Each row is a point on a landscape with many peaks, with its height.
From any point a climber steps to the highest of the 2 points nearest to it. It stops when none of these is higher. Distance is the straight distance between rows; heights are no part of it.
z_583: [ -4   2  10 -12 -18  -7  -2 -28  11  18   0   4  29 -30  -2 -47  -1  -7
  -7   4 -46   1  18  12   4  11  -9   5  -3  -9 -18   9   3  11  34 -51]  (h 42.5)
z_210: [-55  27  28  13  24  -3   5 -27  19  17   2  25   0 -12 -10   2   3   1
 -11  -1 -25 -68   5 -30 -11  -8 -52  36   7 -15   4  -1 -17  26  12  -1]  (h 53.2)
z_166: [ -4 -61   4  11  25   0 -38  -5  48  40 -10 -15 -25 -37  -4 -12 -34 -12
 -45 -27 -33 -15 -32  29 -16  26 -10  15 -15 -31 -41  -3   8 -23  59 -13]  (h 31.3)
z_798: [-48  23  33 -21   8   6   6 -41  32  15 -39   4 -18   3  30 -17  22 -19
   8  15   1 -42  30 -18  11   8  32   0  16 -10 -26  22 -17  -1 -30 -15]  (h 60.1)
z_140: [-62  14  10  22 -64   6  12 -47  29  18   2 -26  12  17 -35  18   5 -12
  36   2 -43 -10 -10   7   1   1 -44 -11  22  30 -20   3 -16 -17  25 -37]  (h 17.3)
z_952: [ -9  11  39   2  16  -4  50  30  -7 -41  -1   7  18   2   8   9   1 -11
  26  -4  48  -4  22 -15  -2   0  11 -25  30 -10  48  20 -47   8 -26 -29]  (h 79.2)
z_711: [ 11   8   3  -4  41  -3  10  30 -38 -76  -4  36 -12  35  10  32  -1  39
  -6   2  49  -9   0 -44  -7   8  15 -81  -8   3  34 -17  -1 -14 -56  10]  (h 45.7)
z_186: [  4  20  61  33  -6   1  56  12 -26   3   0 -38   4 -34 -15 -36 -27  31
  29   1 -18  -9 -51   6   2  33   5 -21  11  -7  -7  34 -31 -17 -11  -1]  (h 64.9)
z_685: [ 62   9  -1   6 -10 -13   6  -7 -45  14  41  48  29 -38  -5  16  17   4
 -13 -28   6   7   5   1  11 -39 -32  36   1  -9   9   1  31  21  -4  36]  (h 92.2)
z_201: [ -4  15 -28 -30 -27  32  14  46  16  -5  -2 -47 -13  12  10 -37  -8  37
  10   6 -45  15 -43  19   2  26  -3  12   6  17  32  45 -17  -9  10 -15]  (h 34.9)
z_501: [-68  -8  13  25   3  25  31 -49  32  22 -50 -47 -13  38  17  20  18 -18
  64   9 -16   6   1  -8 -25 -15 -18 -22  19  25 -24  33 -50 -20 -10 -15]  (h 45.6)
z_817: [-104   22   10  -20  -74   21   21  -51   17   18   -4  -15  -30   31
  -10   14   -9   16   39    4  -32    8   12   14  -27   19  -30  -36
    8   34  -12    9    5  -22   13  -43]  (h 13.5)
z_460: [-38  27  49  -4  27 -10   2 -53  27   0 -10  49  -1  -3  16   0   9   9
 -12  13  11 -51  13 -57   1 -20  -6  28  30   0  25  -9 -11  17 -13  16]  (h 49.2)
z_991: [-43  46   8   3   1  13  61  24   1 -30 -13 -18  15  25  -1  10  13   5
  52  -1  18   4  16  26  -2   5   9 -20  13  17  32  20 -28 -16 -50 -15]  (h 73.4)
z_124: [ 43 -14  15 -14  -3   6  -1  22 -14 -33  18  12   5  -1  27  14  -9  38
  -2  -5  32  31 -32 -21  -3  -4   6  -9   9   4  40  -8  -7  10  -9  10]  (h 28.3)
z_211: [-16  25  -4 -23 -66  15  11  30  36   1  20 -27   3   7 -20 -11   9   0
  15   1  12 -14 -14  35  27  21   3   1  29   7  25  24 -31 -20 -33 -32]  (h 45.0)
z_841: [-58 -49   1  -5  19  19  -7 -38  16  49 -20   7 -37  22  24  36  -6  15
  12  20   1  -9  -6 -60 -33   2  10  10   1  -7 -28  23 -27 -16  49  15]  (h 39.0)
z_822: [-12  38 -37 -30  17  10 -17 -25   0  16 -15   1  -2  13   9 -35  21  15
 -10   6 -51   8   7 -11 -10 -22  10  52 -15  28   2  -1  38  19   3  23]  (h 19.3)
z_355: [ 48 -16 -33  28 -24  -8  -3  41  27   8  24  -8  27 -19 -45   9 -11 -35
 -19 -38   7 -26 -28  54  51  18 -35   9  -6 -29  -7 -16  -6 -17  -3 -20]  (h 42.6)
z_603: [-22 -45   1 -20 -33  22 -26 -45  42  -1 -64 -27 -22  11  18 -33  39 -27
  -2   9 -23  26  39  20   3  36  44 -48  -4   7 -11  18 -29   1   1 -58]  (h 72.9)
z_138: [-38  16  22  -1 -43 -16  53 -19 -28  10  15  26 -10  -9  10  34 -20  11
  34  25  35   4   4 -32   2   2   8  -2  10 -29 -22  -6   1  -1  -4  15]  (h 73.3)
z_398: [-25  12  -2   6  29 -12  -5  -2  17  -3  19  39  19   3  -5  25 -12   4
  -7  -9  -8 -34  10 -36 -22 -25 -57  37  -1 -12  34 -22  -9  29  31   5]  (h 58.8)
z_231: [-13  19 -20  -3 -66   3   7  45 -34  18  49  16 -25 -39 -34  -3 -12 -11
 -18 -12  35 -53  -3  -9  26  23 -25   4  30 -24  -5  24  -2   5  16 -14]  (h 67.5)
z_107: [ 41  -3  22 -10  48 -11 -21  -2 -50 -14  -6  -4 -41  -3  15 -44   9  19
 -29  38  -6  15  14  -2 -13 -24  55 -13  -5  24 -28  10  38  -2 -16  66]  (h 29.6)
z_162: [ 30 -17   5   8   5 -32 -26  13  -1 -10   4   2 -29  22  10  16   1  -1
 -19  12  43 -18   4  -6  19   9  20  -1 -28 -23 -46 -35  -2  19 -24  34]  (h 25.9)
z_994: [ 31  -4  27  18  50 -24  13  16 -45 -80 -10  12  -9  25  19  37   8   0
 -28  17  19 -10  -3 -34   7 -32  17 -86   6   2  26   7  -6   6 -46  33]  (h 43.7)
z_704: [ 17  28   1  22  27 -16   5 -11   3  -1  23  23  38 -11  -2  27   9  13
   1  -8 -38  -4  -7 -11 -13 -43 -62  43   6   6  28 -12   1  34  17  33]  (h 71.8)
z_190: [  6 -27  34  24  58   1 -43 -47  18 -31 -38 -12 -39   8  27   6  15   8
 -32  26  13 -31 -11 -12  11  17  35 -42 -13  -3 -33 -16 -39   8 -29  13]  (h 28.1)
z_113: [-62  17  23  42 -43 -16  11  -4   9  16  27  -9  29  10 -41  44  -1 -18
  41  -4   5 -40   8 -11  -1  -4 -50  12  31  13   2  -4 -37  -3  14 -15]  (h 21.6)
z_314: [ 33  -3  17 -23  47   5 -10  -9  -9  35  11  18  29 -44  -3 -53 -13  17
 -10   9 -29 -11 -20  37   4  10   9  -1  15   8 -21   3  19 -23  10  -4]  (h 23.8)
z_750: [  7 -24   6  14  33 -19 -28   6   5 -11 -24 -19 -42  28  28   8   5  -4
 -21  35  29 -20  27 -23  -9   9  27 -27 -26 -19 -42  -4 -26  16  -1  19]  (h 27.0)
z_764: [ 31   7 -37  26  47  -4  17  -8 -16  -5 -20 -38  21  19  33 -16  16 -34
  29  25 -39  28  35  30  10 -27  10  -6   4  13 -21   9   3   9  -8  19]  (h 34.7)
z_59: [ 10  -4  51  59  -4  14  20 -14  32  20  -2 -36  43 -34 -50 -38 -12 -30
  21  -8 -48 -36 -53  14  20  21 -44 -14   1  11  -6   6 -23 -33  27 -38]  (h 49.9)
z_530: [ 26  20  31 -14  23 -27  -7 -25 -48 -36  18  41   6 -16  19  -2   7  53
 -14  11  -9   2 -46 -28  11  -5   7 -22 -13  13   0 -25  41   7 -46  49]  (h 52.3)
z_455: [ -8 -41 -42 -11 -49   4 -43  38  18  44  50   3 -16  10 -23  55 -32 -12
 -12 -13  50 -20 -26   5   5  19 -15   2  13  -5 -17 -11  -1 -25  43  -3]  (h 91.1)
z_722: [-20 -24 -28   1  -3   3 -21  58  25   9  49  20 -16  16 -31  51 -29  -8
 -16 -42  46 -45 -17  27  -1  23 -43   6  -1 -11  23 -20 -15 -26   1 -12]  (h 73.5)
z_714: [-43   1 -13  -6  29   5 -31 -25  36  19 -46  -3 -41  23  31 -31  30 -18
 -20  13  -8 -41  49 -15   7 -11  10  30  -8   7 -19  15 -10  17  -7   7]  (h 58.2)
z_885: [-15   3  28 -10  11   4  14  25 -14 -44  17  47 -17  29  17  34   0  27
  23   4  74   8  21 -47  -9   5  -5 -44  17   8  64  -2 -21 -28 -51  12]  (h 48.2)
z_878: [-23  19  -5  23  18 -13 -24 -45  36  17 -41  -9  15  23  27  -4  24 -30
   8  11 -27 -21  47  -1  14 -35  -3  42   6  14 -25  -2  -4  24 -12   8]  (h 55.6)
z_641: [-12  28 -33 -27  18   9  25  -9   3  15  -2  11  17  21  26   4  -9   1
  19  10 -21  17   7 -24 -20 -32  10  37  20  17  20  16  27   9  12  16]  (h 22.1)
z_823: [  6 -18 -15  -4 -51   1 -73 -12  42  -7   1 -20  18  19 -22  -9  29   4
 -21   1  -1  31  14  28  13  16  10  23 -39  28 -13 -51 -18  12  -4 -24]  (h 65.3)
z_157: [ 50 -31 -10  26 -42  -1 -35  20  40 -11  21 -13  43 -18 -25  11  -5   3
 -16 -20  18  13 -22  37  38  28 -26   5 -28 -10  -4 -53 -21  -1   2 -37]  (h 50.8)
z_55: [ 35  39 -24 -12 -16   6 -13  -5 -26 -52   7   1  16  -4  -8 -34  26  33
  -9   5 -17  38  -2  22  13   7  20   9 -34  20  16 -30  18  30 -44   5]  (h 27.1)
z_403: [ 24  10 -30  -9  23  17 -48  -5  -2 -49  -8 -26   5  37  -9 -14  28   1
 -15  10 -11  31   6   5  -7 -12  32  13 -25  42  22 -37   8  22 -13   6]  (h 29.1)
z_893: [ 42  24  31  -9  -3 -18  33  -2 -28   0  23  37  25 -46  19 -17  18  -5
   0  -5  15  13  20   9  11 -37   0  27  36  -8  17  32  11  21 -20  24]  (h 72.5)
z_861: [-62   5 -37 -29 -11   4 -11  10   1  13  11  12 -28  36   7 -12 -14  34
  -7  20   5 -25  35 -37 -16  23 -12   1 -32  -2 -14 -10  13  -1  15 -20]  (h 34.8)
z_727: [ -3  -4 -71   1 -15  -8   2  59   3  37   2 -28 -20  57 -15  16  -6 -11
   8   0 -22 -34  -2  33  20  17 -16 -10 -21 -18 -56   7  11 -26  -1   5]  (h 7.8)
z_84: [ 21  -7 -16  13 -26   6 -24  48   2  -9  42  68 -14  -6 -20  33  36   7
 -45 -43  57 -29  36 -12   1 -30 -64  39  -3 -16  74 -12   9   9 -30   7]  (h 50.9)
z_241: [ 13 -35  -7  10 -14   6  16   5  34   7 -18 -50  25  14  13   2  -6 -16
  33   9 -25  35 -13  15   1   4  -4 -15  16  12  -9  32 -37 -16  38 -37]  (h 32.1)
z_141: [ -4  -2  22  -2  43 -19 -20 -28  -2   3  -7  17 -36  -9  25 -21  10  26
 -33  19 -16 -27  -2 -19   0  -7  -2  27 -19  -3 -18 -12   6  14   1  42]  (h 33.5)
z_513: [ 54  -1  -1  17  40  -8  28   5 -57 -64  -6 -14   1  21   9  25   5 -15
 -23  18  14  30  11   1   0 -44  56 -79  10  12  20  13  12   1 -46  30]  (h 41.4)
z_417: [ 37  -6   2   0   8 -13 -45  25  24 -38  20  29 -12 -11 -23   6   6  -2
 -53 -49  11  11 -23   1 -22 -17 -28  45 -37  -9  36 -53  37  38 -21  35]  (h 43.6)
z_304: [ 12 -13  23  45  17 -17 -15 -10  34 -11 -20 -20  15 -25  -1 -38  -3 -13
 -10   3 -34 -27  -5  38  27  28 -45 -12 -43 -22 -45 -38 -13  -4  -7 -34]  (h 32.4)
z_359: [ 37  27  16  10   8 -13  35  13   8 -21   4   0  46 -23   7 -16  18 -25
   8 -10  -5   2  23  11  13 -31 -12  23  36  -2  33  31 -24  20  -8 -22]  (h 67.7)
z_531: [ 38 -14  16   3  34 -24 -45   7 -26 -43  -7  11 -22  21  -6  14   8  -5
 -40   6  31   4   2 -28   0 -15  24 -12 -35  12  -5 -48  32  19 -26  46]  (h 24.4)
z_324: [ 47 -20 -35  27  40  -3 -33  -2 -14  -5 -35 -60  -9  32  10 -16  12 -54
  -2  28 -19  30  32  31   2 -21  46 -17 -15  10 -38  -6  -2   8   7  16]  (h 32.6)
z_110: [ 15  31  -7 -36  55   5   5 -19 -42 -10  -2  14  -5 -19  18 -55   2  25
 -14  21 -29  26   1  -3 -23  -6  40  -8  -4  24   7   3  52   2 -14  24]  (h 27.6)
z_517: [-48  34   1   1 -67  -1  45   0 -34  34  25  22   0 -10 -33  50 -13 -28
  41  -6  52 -28   5 -19  18   1   7  -8  45 -17 -16  16   6 -23 -12   4]  (h 80.6)
z_477: [ 24 -26 -33 -21  16  -8 -12  48   6  31  31  17 -20 -18 -27  -3 -46 -23
 -52 -36  31 -37 -31  17   1  27   5  10  -1 -44 -12  -9  40 -19  19  -2]  (h 25.6)
z_316: [-68 -39  25  19  10  25   5 -54   8  25 -45 -23 -30  15  14  24   6  12
  30   9 -15 -20 -18 -36 -21  17 -18 -28  -7   0 -47  31 -52  -7  17  -7]  (h 42.0)
z_133: [ 40 -43  25  32  -7   3  -5 -15  20   4 -16 -36  36 -39  14 -35 -15  -2
  14  11 -48  40 -16  24   7   8  -8 -15  -6   7 -27  16 -27 -14  61 -36]  (h 36.5)
z_787: [ 13  -2   9 -12 -39   3  -6 -18 -15  32  43  32  16 -50  -5  11 -13   0
 -17   1  20  -3 -21 -21  -2   1 -11  25  23 -19   5   4   3  13  35  -3]  (h 63.0)
z_644: [-30  24   0  15  -6   1   5 -64  17  11 -60 -20   6  -4  44 -30  34 -35
  22  24 -52  18  52  24  15 -32  19  19  12  17 -32  19   1  17 -19   4]  (h 52.4)
z_807: [-24 -20  28  30  27   5 -26 -48  20 -11 -42 -22 -17 -12  22 -22  10  13
  -4  12 -22 -32  -9  -1  14  34 -16 -29 -27 -14 -49 -17 -42   9 -17 -28]  (h 29.9)
z_869: [ 16 -40 -28 -26 -33  17 -15  39 -22  30  39  11 -11   3   7  34 -37  26
  -2  -8  46  13 -29 -29  -6  23  15  -5  -1 -12   8   1   4 -11  41  -4]  (h 77.3)
z_48: [ 16   6 -10 -10  13  -3 -51  30   0  -8  -9   5 -23   5 -42 -14   5 -45
 -27 -24  13  24  46  -9 -29 -20  -2  74 -43  -2  -1 -33  43  26  32  23]  (h 15.5)
z_246: [ 37  -3 -42  16  29 -28  -9  34  -9   0  -1  19  18   9 -17   3 -10 -30
 -15 -39   8  -4  22  32  21 -14  -4  19 -32 -31 -32 -26  30  12 -15  15]  (h 11.7)
z_202: [-19  37 -28  -8 -40   0  41   7  -7   5   6 -26 -14  31   9  18   8  26
  40  29  -6   9 -18  23  19   7   9  -5  -6   2 -25   8   0 -16 -44  28]  (h 4.3)
z_989: [ 13   1 -46   9  -4 -10 -33  39  -1   5  11  18  -8  21 -36   8  -4 -45
 -16 -46  29   9  48  20  -7 -19 -10  60 -43 -20 -14 -47  50  17 -13  21]  (h 13.7)
z_933: [ 15  -5   6   2  -4   0  28  28 -51 -51   5  67 -12  14  21  41  32  20
   7 -21  66  22  19 -40  -2 -35 -13 -39  13   2  75  16  11 -21 -56  13]  (h 51.9)
z_66: [  5  24  67  43  10   2  15  -4  -2  -1  14 -22  21 -47 -34 -42 -14  27
   4  -4 -38 -39 -58   1  13  28 -32   4   7   0   6   4 -32  -9  -1  -5]  (h 58.1)
z_348: [ 19   7  -1 -28  57  19  -4 -32 -23  27 -19   3   7 -34  16 -67   4  20
   6  39 -44   6  -8  35 -18   3  32 -20   9  17 -31   5  31 -24 -21   9]  (h 25.7)
z_662: [ 43   4   3  11  -9 -11 -29  28  -6 -18  21  56  -5 -16 -32   8  35 -22
 -52 -53  35  -8  25  -8  -1 -34 -38  52 -26 -21  33 -33  48  35 -30  33]  (h 42.3)
z_57: [ 20 -24 -31 -36 -37  32 -33  35  -6  11  37   7   1 -23   4  -5 -29  51
 -36 -15  14  34 -30 -28 -23  17   3  27  -9   5  35  -6  11  11  55  -8]  (h 68.0)
z_537: [ 21   7  34 -17   8  -7 -40 -33 -27 -25  13  42   4 -18   3  -4   5  56
 -29   3 -13  25 -39 -45 -11  -3   3  15 -28  19  18 -48  33  28  -4  39]  (h 47.4)
z_448: [-12   4 -29 -41 -58  36  -7  30  44  20  21 -39   5  15 -18  -8   5  14
   7   3 -18  16 -33  33   5  10  -4  14  31  34  39  49 -20 -28  16 -26]  (h 39.8)
z_223: [ 29 -25 -13  -5  16   7 -53  17  19 -15  15   3  -1   5  -9  17  -7  24
 -42 -29   3  21 -33  -5 -21   2 -11  36 -31   8  29 -48  13  17  23  17]  (h 51.5)
z_628: [-12 -18  23 -19  -6  -4 -35 -34  10  20 -12   8 -13 -44   1 -63  13  21
 -40   3 -50  14  33  -1  -8  15  13  32 -17  -3 -18  32  -6  20  51 -15]  (h 38.6)
z_742: [ -5 -36 -15 -23  10  32 -20 -38  33   1 -55 -39  -3  17  22  -6  16 -39
  10  17  -4  46  20  11 -21  11  71 -46  11  21  -6   9 -18 -14  13 -40]  (h 69.7)
z_927: [ 49  28   6  -5   7 -12 -24   1 -55 -73   0  20  -2   8 -15 -21  33 -10
 -29  -2  21  24  20  -4  18 -19  37 -17 -23  27  15 -31  35  28 -59  23]  (h 25.3)
z_876: [ 12  16  34 -11  26  -1  33   4  18 -36  -3  -7   5  -1  30  -4  21 -10
   6   7  19   6   6 -14  -2 -27   9   7  40   5  50  31 -35  19 -10  -2]  (h 74.3)
z_189: [  3   7  -9 -25  -6  34   7  22   7 -37   3 -24  -1   0  25   1 -12  57
  11   4  -1  42 -42  -2 -15  20  20  -7  -1  22  49   4 -14   1   7 -10]  (h 31.1)
z_323: [  7  -6  43  34   8  24  34 -43  22  22  -6 -23  49 -43 -16 -26 -10  -7
  42  11 -59  18 -47  14   7   4 -25 -10  12  20 -15  19 -17 -32  30 -27]  (h 42.8)
z_412: [-45  25  -5  15 -55   9  55  25 -24  15  23 -47   0 -13 -66 -15 -14   4
  31 -22 -21  -5 -57   9 -30  19 -14 -20  41  28  39  47  -1 -21  23 -11]  (h 61.0)
z_648: [ 26 -16  -1 -12  42  14  -7 -29  16   5 -23 -21   9  18  23  14   5 -33
  11  21  11  15   5   0  -8  -5  55 -27  22   5 -11  -2 -10 -10   2 -16]  (h 67.0)
z_901: [ 54 -12 -19  15 -34   5 -35  -8  21 -19  16 -16  54  -2 -17  16  15  18
   5  -5   1  55 -21  21  17   4  -6  18 -25  26  10 -46 -11  11  -7 -18]  (h 58.0)
z_6: [  5 -34  19  21 -45 -10   1  -7  30  12   9 -38  16   6   8  37  -7   2
  30  17   5  22 -18  10  15  -1 -13  12  18   2 -14   8 -46  -7  26  -7]  (h 28.2)
z_188: [ 19  -1 -72  15  23  -7   0  35  14  26 -16  -4  30  43 -14   9  -7 -41
   8 -28 -17 -24  13  48  22   6 -13  -6 -24 -17 -35 -19  26 -17 -16 -19]  (h 9.8)
z_390: [ 48 -25   1 -17  19   4 -16  60   5  17  35  29 -25 -29 -11   4 -32   1
 -50 -48  34 -38 -50  -1   6   9 -19  20  11 -34  39   0  18 -10  13  13]  (h 22.9)
z_593: [ 36  27 -10  12  51   7  42   6 -17 -40 -22 -15  16  24  16  17  15 -22
  18  11  12   9   7  25  15 -14  48 -66  25   7  12  17  -2 -11 -52   7]  (h 39.1)
z_238: [-99  17  34 -21 -37   4  51 -51  11   3 -30  -4 -15 -12  12  24  -8  27
  37  15  -5  30   5  -5 -26  10   3 -20  -7   3   4  -3   6  -4  12 -22]  (h 11.0)
z_561: [ 17 -30  -5  28  10 -12 -23 -14  30  22   1  -6  17 -40 -17 -30 -29  -9
 -26  -6 -52  -6 -18  44   7  21 -39  14 -33 -21 -38 -32  18  -6  33 -19]  (h 36.3)
z_724: [-35  25  23  -5 -16  15  50  -4  12 -21 -34 -33   1  -1  -1 -19   7   3
  37  16  -7   9  -5  24   1  43  19 -51  -6  -8  -4   7 -18 -10 -30 -39]  (h 68.5)
z_13: [ 58  -9   6 -24  51   0 -19  18  -4  -8   7  26  39 -32 -10 -26 -18   4
 -29 -27   5 -20 -29  16   6  28  15 -16  -5 -11   8 -22  19  -3   0 -34]  (h 21.9)
z_773: [-37 -15  20  33 -23 -11   9  10  24  16   7 -36  -5  25 -16  26  -7  -6
  19   9   0 -38 -19  -4   8  11 -39  12   5  -2 -23   5 -53  -7   9  -8]  (h 24.8)
z_252: [-19 -25  10  -6 -27   2 -58 -37  20 -24 -36  -9  -8   6   0 -33  31   0
 -20  16  -1  22  41   2   7  33  42  -6 -35   7 -21 -26 -24  19   3 -40]  (h 69.4)
z_283: [-14  19 -12 -17  39   9 -51 -17   3  -5 -28  10 -12   7 -19 -31  13 -22
 -28 -12 -33  16  45 -20 -41 -26  -3  62 -34  23   6 -26  40  30  27  19]  (h 17.1)
z_232: [ -8   2  25 -38 -72 -22  30  -4 -12  45  18  -5 -10 -47   7 -41 -14 -27
   4  18  -4   4  24  20  14   5  12  -3  31 -35 -39  52  16   0  33 -24]  (h 50.1)
z_842: [-49   3 -27 -17 -25   9  17 -12  18  -8 -11 -26  12  15  35  20  -1   8
  38  19  -3  82  45  22 -41 -25   3  -1  -6  40  29   3   5   5  23  -8]  (h 27.5)
z_821: [-35  21 -62  -3 -40   3  20  27  -6  25   1 -27  -9  68   8  11   0   5
  40  19 -33  -5   9  22  10   8 -15 -18 -13   9 -43  16   9 -24 -19   1]  (h 6.0)
z_602: [  1   6 -59  -5   5  16 -13  -7   5 -28 -11 -36  16  41  20   2  22   3
  20  18 -22  60  22  22 -14 -23  22   9  -2  50  20 -11   4  12  -5   7]  (h 31.2)
z_801: [ -1 -11  39 -28 -54 -10  18 -35  -4  50  30  20   5 -72   9  -3 -16  -5
  -7  23  11  28  -1  -2  -3  -5  17  23  34 -20  -9  31   5   0  50   2]  (h 55.9)
z_899: [-44  39   7 -19 -64  14  62  35  -8  14  15 -23   1 -10 -38   7  -7 -11
  33 -20  19   0 -12  21   1  12  -6  -2  37  -2  36  48  -2 -16  -7 -16]  (h 50.7)
z_463: [-17  10   8 -24 -46  -9  26  10  -5  18  10  -5  -5  -5  -9 -26 -12 -12
   7   3  -5 -22   9   5  10  28  -3 -18  12 -29 -25  31  -3  -2  18 -43]  (h 46.6)
z_254: [ -1 -29  34   6  49  -5 -48 -49   3 -13 -24  11 -22 -32   8 -32  19  31
 -44   2 -35   9  14 -10 -10   3  11  28 -19  13   1  -7 -10  27  32  19]  (h 35.7)
z_426: [  4  15 -34   5 -64  20  -5  38 -23  16  55  47   0 -25 -23  24  19   0
 -17 -25  51 -29  29  -8  13  -4 -45  29  18 -12  42   5   5   8  -1 -12]  (h 59.5)
z_646: [-15  23 -47 -15 -65   6  17  30 -40  36  31  17 -15   4 -29  25 -11 -24
  11 -12  38 -41   9  -3  32  11  -6  -6  27 -25 -31  22  20 -21   0  -1]  (h 73.6)
z_487: [-21  -8 -22  35  18 -10  10  39  11  20  32   9  11  21 -49  55 -17 -29
  10 -47  21 -50 -24  14   4  -6 -48  14  18  -9  26  -7 -28 -23   7   4]  (h 61.6)
z_699: [ 62 -26 -23  14  74 -17 -19  25 -45 -18 -13 -16  -3  11   5 -11 -13 -27
 -15   7  -2  19  25  14 -13  -8  32 -30 -25 -10 -29 -14  13   8  15  15]  (h 30.8)
z_857: [-35  22 -26 -32  -8  15  36  -4   1   2  -7  15   6  11  27  17 -17  12
  34  12  24  50  41 -19 -30 -22  18  12  10  23  45   6  33  -6  10   7]  (h 24.6)
z_990: [ 14  26 -34  33  44  -3  47  11 -16 -38 -35 -26  32  31  22  -1   9 -29
  35   7 -18   4  40  23  14 -30  11 -29  22  12  14  23 -19   8 -37 -10]  (h 37.2)
z_504: [ 10  -8  15  18 -31 -11  40   2 -70 -11  21  82 -19   3  10  45  16  31
  16 -10  57   8   6 -61  15 -27 -37 -11   6 -38  36   2  16  -6 -39  33]  (h 57.8)
z_709: [ 33 -33  -2 -19 -17  10 -57  13  21  20  10  -9  14 -30  -5 -18 -20  24
 -42 -22 -15  31 -30  -2  -9  12  13  34 -17   0   6 -12   5   9  62 -11]  (h 59.7)
z_213: [ 40 -30  29 -25  19   2 -26  41   1   1  17  14 -19 -12  28  -4 -29  30
 -34 -18  24 -14 -44 -32  -1   6  15   6  15 -15  33  11  -9  -1  23  15]  (h 25.8)
z_525: [ 50 -38 -10  28  72 -34  -1  14 -50 -18  -1  10   1  12  13  40 -27  -8
  -4  -4   9  18   2 -12 -18 -25   1 -20 -24 -11 -23 -26  24  10  19  39]  (h 28.5)
z_687: [ -7  39  35   9  22 -26  38 -31 -45 -18  23  47   6   3   6  24   1  39
  23   5  -5 -23 -30 -38  15 -10 -16 -10  -1  -6  -2 -22  16   3 -49  48]  (h 58.7)
z_374: [-33  36  17 -43 -30   6  51   0  14  -2 -42 -25  -6 -20  21 -49  10 -16
  21  15 -21  21  21  42   3  26  26 -43  -2 -18  14  29  11   3 -10 -47]  (h 65.2)
z_626: [-19  10   8  49 -42   6  47  35 -35  11  14 -49   5  -1 -56 -20 -25  23
  33 -23 -18 -13 -63  -2 -11  50   2 -42   8   5  -4  31 -20 -31   2 -15]  (h 74.5)
z_471: [ -2  30  21   8 -17 -23  60 -20 -46   3  13  47   4  -8  23  41   1  17
  34   8  25   9   3 -29  17 -32  -8   5  14 -18   1   1  23   7 -34  53]  (h 66.1)
z_320: [ 13 -54   1  -7  27 -23 -43  24  34  49  11   5 -37 -22  -9  -9 -41 -36
 -54 -25  17 -23  -9  20 -18  15  21  30  -7 -49 -38 -12  27 -11  38   8]  (h 28.0)
z_237: [-34  22  17 -28   7  12  16 -52  17   7 -54   1  -4 -17  33 -33  11 -36
  13  20 -11  18  41  18  -4   6  65 -31  14  -4  -3  15  17   1 -14 -35]  (h 62.3)
z_716: [ 26 -23 -20  31  27 -15  23  39 -11   8  14  -2  27  23 -28  54 -14 -22
  23 -34  19 -24 -29  17  18  -1 -21  -8   9 -21 -12  -2 -29 -26   6   0]  (h 57.7)
z_998: [  8 -15 -14  -1  38   2   5  25  15  12  -7 -12   9  44  -3  35  -7 -11
  22   2  17 -19 -12  -3  -2  14   8 -19   8  -4 -17   0 -21 -19   0 -13]  (h 63.4)
z_251: [ 13  -1   4 -28  34 -19 -20  -7 -29  20  -3  22 -46  -3  17 -35  -6  24
 -29  27   4   1  12 -40  -9 -14  23  37 -12   5 -24   6  45  -2   9  63]  (h 31.5)
z_83: [-68  -5 -12 -17   8  13  -4 -17   2  17  -2  24 -33  35  21  24 -19  39
  12  33  16 -15  11 -65 -23   4  -3   4  -8   8  -2  -7   0 -17  18  11]  (h 36.6)
z_81: [-52  22  -4   8   9  21  20 -49  35 -20 -58 -41  -4  17  40   7  26 -14
  39  25 -29  20  26  15  -5 -24   4  -9  16  30   4  18 -23   5 -23  -7]  (h 49.3)
z_852: [ 31  -5   5  -9  21 -17  -4   2 -11  40  32  35  11 -20  -9  14 -18 -15
 -17 -17   9 -20  -2  -5   3 -17 -14  36   9 -20  -7 -10  31   0  18  25]  (h 72.8)

Where does a climber stop that starts at each point below?
z_6 -> z_626
z_348 -> z_685
z_531 -> z_561
z_861 -> z_685
z_821 -> z_602
z_583 -> z_685
z_699 -> z_517
z_711 -> z_517
z_213 -> z_626
z_83 -> z_952
z_714 -> z_952

Call two points neighbours if one is among the 2 nearest of the other. Go from one point of each pair to the other, from neighbour to neighbour, staying as high as possible. Name the lowest point that can't be avoided.
z_561, z_455 -> z_531
z_603, z_626 -> z_390
z_952, z_685 -> z_359
z_603, z_455 -> z_716
